Points, in no order, along strands that fork and pass close to each other.
Two points are linked if the straight distance between their rows is under 31.8. Some points are linked to none.
tomen: [-7, -2, -1, 18, 0, 2, -1, -5, 13, -11, -8, 16, 0, 3, 10, -11, 27, 10, 4, 12]
zuvul: [4, 2, 8, -6, -11, 3, -6, 9, 18, -8, 14, -5, 14, 10, 5, -3, 0, 4, 10, 7]
bov: [3, -1, -10, 9, -4, -19, 6, 11, -5, -2, -4, -9, -3, -1, -14, 6, -8, 3, 0, 18]
ruf: [1, 7, 20, -1, 3, 7, -17, 4, 3, -11, 3, 4, 7, 5, 4, -4, 4, 5, -11, 25]
Depi: [14, 18, 3, 1, 5, 5, -1, -1, -7, 7, -8, -11, 3, -2, -14, 10, -10, -9, -3, -5]
Bevep: [-15, -7, -6, -1, 2, 8, -3, -13, -7, -9, -2, 17, -8, 2, 10, -1, 19, 4, 5, -1]
Dode: [-3, 3, 3, 3, -2, 9, -13, 0, 4, -7, -2, 6, 1, -1, 3, 1, 4, -1, -8, 16]
gize: [-16, -13, -13, 5, 4, -2, 4, -11, -14, -4, -7, 15, -9, -7, 2, 4, 14, 0, 3, -2]
ladis: [7, 11, -4, 1, 3, 8, -5, 0, -7, 2, -8, 1, -5, 0, -5, 8, -2, -15, 6, 0]
larot: [-10, -5, 2, 9, 12, 9, -7, -4, 8, 4, -11, -5, 8, -8, -4, -12, 17, 9, 7, 15]
duf: [3, -10, -8, 4, 5, -14, 14, 4, -4, 17, -8, -12, -11, -2, -1, -2, -14, -12, 10, -19]
zarar: [-2, -12, -2, -5, 7, 5, -4, -12, -10, 4, -11, 0, -2, -18, 1, 2, -3, -10, -6, -10]
nol: [-14, -16, 2, -7, -3, -5, 0, 2, 8, -6, 9, -1, 7, -4, 6, -10, 10, 11, 8, 12]
Vef: [4, 7, -2, -18, -8, 1, 1, 7, 1, -3, 15, -2, 13, -9, -9, 6, -17, 8, -20, -4]
dumi: [-10, -6, -23, 11, 0, -5, 5, -1, -7, -5, -8, 17, -10, -10, 4, 4, 10, -1, -1, 7]
nenid: [5, -3, -7, 1, -5, -17, 5, 10, -9, -3, 0, -4, -13, -1, -6, 9, -16, -6, -4, 10]
lifo: [3, 10, 12, -11, -8, 10, -8, 7, 14, -6, 17, 6, 15, 5, 4, 0, 1, -2, 2, 2]
vaten: [3, 10, 13, -11, -2, 15, -9, 6, 8, 1, 10, 6, 10, -2, 4, -1, 3, -13, 10, -4]
zeso: [-11, 13, 10, 5, 11, 8, -11, 0, -3, -3, -3, 11, -6, 18, 6, -8, 23, 5, 13, 16]
Fidi: [7, 9, 10, -17, -4, 2, -4, 5, -6, -6, 12, 3, 10, -4, -7, 7, -15, -5, -12, -4]
mago: [-9, -2, -5, -2, -4, 2, 5, -15, -6, -3, 1, 3, 3, -1, -3, 9, 8, 11, -15, -2]
ret: [-15, 3, 18, 12, 23, 1, -13, 3, 0, -3, -8, 17, -9, 8, 10, -15, 19, 18, -9, 22]
Zit: [-1, 6, -3, -10, 3, 7, 6, -2, -3, 13, 5, -10, 6, 2, -8, 2, 2, -3, 11, -13]
bepu: [9, 0, -11, 3, -9, -5, 15, -5, 8, 10, 4, -10, 2, 1, 0, 6, -11, 6, -10, -21]
bituf: [9, 1, -18, 22, -4, -8, 10, -2, 2, 1, -17, -3, -9, -4, -1, 6, -2, -3, -2, -1]
bik: [6, -9, -9, 16, 5, -25, 15, 10, 1, 20, -9, -14, -13, -1, -2, -6, -23, -4, 3, -15]
Muzam: [-5, 5, 5, -14, 1, 1, 4, -2, -8, 6, 11, -14, 12, 7, -13, 3, 3, 7, 8, -7]
Tilem: [5, 6, -12, -3, -3, 7, 18, 6, 6, 17, 7, -3, -4, 1, 1, 0, -16, -2, -3, -28]
mip: [-2, -1, -31, 12, -2, 2, 6, 6, 3, 1, -9, 10, -11, -7, 3, -4, 7, -11, 9, 2]
rala: [7, -3, -1, -7, 2, -4, 7, 0, -6, 13, 0, -13, -4, 1, -4, 5, -11, -13, 9, -15]
solad: [9, 10, 4, -3, -4, 9, -4, 4, 3, 0, 4, 3, -1, 6, 3, 1, 5, -14, 18, -2]
Zet: [5, 0, 28, -9, 4, 4, -19, -1, 0, -12, 2, -2, 11, -3, -2, -3, -3, 4, -11, 14]
Sepim: [-13, -11, 1, -11, -1, 3, -6, 0, 2, -3, 9, -3, 11, -11, 1, -7, -2, 11, -10, 10]
bepor: [-3, -4, 14, 14, 4, 2, -3, -15, 6, -12, -10, 11, -2, 8, 10, -3, 23, 15, 3, 6]
vepof: [10, -9, 1, 6, -4, -20, 5, 5, 7, 1, -1, -18, 4, 1, 0, 2, -16, -1, 4, -6]
forer: [-3, 11, 3, 4, 1, 8, -8, 4, -2, 0, 1, 4, 0, 13, 0, -2, 14, -5, 21, 15]
Bediz: [14, 11, 5, -10, -2, -13, 8, 10, -2, 9, 9, -8, 5, 3, -6, 4, -36, 1, -23, -25]
fivef: [4, -10, -10, 8, -13, -9, 8, 4, 11, -9, 2, 2, -3, 2, 8, 0, 6, -1, 9, 3]
Dezem: [15, 6, 8, -5, 1, -15, 6, -3, -10, 8, 3, -15, 5, 1, -11, 5, -28, -4, -22, -22]
Ribut: [4, -13, 11, -5, 2, 0, -8, -10, -7, -5, -7, -3, 2, -12, 0, 2, -5, -9, -10, -3]
sizar: [14, -2, -3, 4, -5, -11, 5, 13, -5, -1, -5, -3, -17, 0, -1, 7, -23, -16, -3, -3]
tumo: [4, -2, -26, 3, -3, 6, 6, 11, 0, 6, -4, 8, -20, -11, 5, -3, -5, -16, 8, -4]
danof: [3, 3, -5, 10, 7, -3, -2, 0, -11, 0, -18, -3, -10, -2, -9, 7, 1, -9, 9, 13]
pom: [4, -3, 21, -12, -2, 3, -8, -5, -4, -9, 9, -1, 11, -6, 0, 3, -7, 0, -13, -3]
lilek: [-4, -5, -7, -13, -4, 4, 0, 1, 1, 3, 12, -9, 14, -10, -9, -1, -10, 9, -16, -5]
mel: [2, -9, 18, 3, -2, -3, 0, -16, 1, -11, -5, 2, 0, 7, 6, 1, 13, 8, 5, -3]
Nolud: [2, 8, -8, 3, -3, 20, -10, -4, 9, 0, -1, 10, 4, -5, 6, 0, 9, -1, -7, 7]
zuken: [15, 0, -14, 4, -9, -3, 8, 13, 4, 1, -4, 4, -20, -2, 5, -1, -15, -17, 4, -8]
pasu: [-16, -4, 2, -5, 2, 10, -3, -7, 3, 0, 5, 11, -2, 6, 14, -13, 25, 7, 12, 0]
gasog: [-3, 12, -11, 2, -5, 17, -1, -12, -1, -2, 2, 13, 0, 1, 1, 11, 8, 2, -14, -1]
fivu: [14, 8, 9, -2, 8, -4, 3, -7, -12, 10, -5, -21, 8, -1, -16, 4, -13, -5, -10, -16]
Fenub: [2, -4, -2, 1, -8, 0, 10, -17, 2, -1, 0, -2, 4, 4, 4, 9, 0, 5, -13, -17]
fot: [-3, -9, -14, -6, -16, 1, 6, 3, 7, -9, 12, 9, -3, 4, 10, -3, 10, -3, 6, -4]
Sege: [-9, 8, 8, -5, 3, 2, -6, 5, -4, 1, 7, -5, 5, 11, -8, -3, 10, 5, 12, 19]
poran: [17, 12, 1, -3, -5, -13, 11, 14, 8, 7, 10, -10, 4, 10, -1, 6, -33, 5, -6, -24]
fogup: [-5, -1, -5, 18, 11, -2, -12, -8, -7, -3, -19, 5, -7, -8, -4, 1, 10, -1, 8, 17]
Nelo: [-9, 4, 4, -13, 1, -5, 1, 5, -6, -1, 11, -13, 9, 11, -13, 1, 0, 11, 9, 14]
dit: [7, -12, -4, 6, -12, -16, 10, 4, 10, -3, 1, -9, 0, 4, 6, 2, -6, 0, 11, -3]
puf: [6, 12, -12, -8, -9, 12, 12, 10, 5, 12, 11, 6, -4, -4, 1, 1, -9, -11, 3, -23]
zipiv: [0, 0, 2, 15, 10, 1, -5, -9, 2, 2, -18, -7, 6, -8, -7, -2, 11, 8, -2, 17]
Voki: [0, 1, -11, -10, -9, 10, 9, 0, 0, 0, 12, 12, -5, 1, 10, 3, 4, -9, 3, -20]
Dele: [-17, -7, 3, -11, 12, 6, -4, -9, -14, 7, 0, -4, 2, -6, -9, -3, 9, 5, 2, 3]
nure: [-17, -10, 8, 6, 14, 7, -14, -2, 1, -6, -6, 24, -7, -5, 13, -14, 16, 9, -14, 18]
sez: [17, 1, 1, 1, -6, -18, 6, 12, 12, 5, 6, -19, 4, 7, -1, 3, -27, 3, 1, -13]
dela: [1, -14, 14, 6, 2, -3, -4, -10, -1, -9, -8, -2, 1, -7, 3, -1, 3, 2, 0, 1]
tuda: [-18, -10, 7, -2, 4, 1, 0, 0, 4, 0, 5, 8, 1, 3, 8, -15, 23, 11, 16, 13]
vav: [-15, 11, 20, 2, 18, 2, -17, 0, -9, -2, -5, 9, -5, 13, 0, -9, 14, 12, -2, 23]

A fork is a point with three links. Follow the links from the first point to the second and name the forks in between, in order.
pasu, Nolud -> pom
Zit, bepu -> forer, solad, ladis
zuvul, larot -> solad, ladis
bepor, sez -> Ribut, pom
zipiv, fot -> ladis
poran, forer -> ladis, solad
Fenub, mel -> pom, Ribut
larot, Zit -> ladis, solad, forer

Follow the links from the first point to the second, and from the first to the third. Name the last point that the two ways share.
Nelo, larot, sez -> ladis
duf, zipiv, Bediz -> ladis
bepor, Dode, mip -> pom
dela, Tilem, gize -> pom
vav, Bediz, Zit -> forer
ret, zuvul, Muzam -> forer

Name the points in between on the shortest way along the links from the first point to the second, in order.
mip, bepor -> dumi, gize, Bevep, pasu, tuda, nol, Sepim, lilek, Vef, Fidi, pom, Ribut, dela, mel
bik, Sege -> duf, rala, Zit, Muzam, Nelo
fogup, Muzam -> danof, ladis, solad, forer, Sege, Nelo
Nolud, dela -> Dode, ruf, Zet, pom, Ribut
dit, Zet -> fivef, fot, Voki, puf, Tilem, bepu, Fenub, mago, gasog, Nolud, Dode, ruf
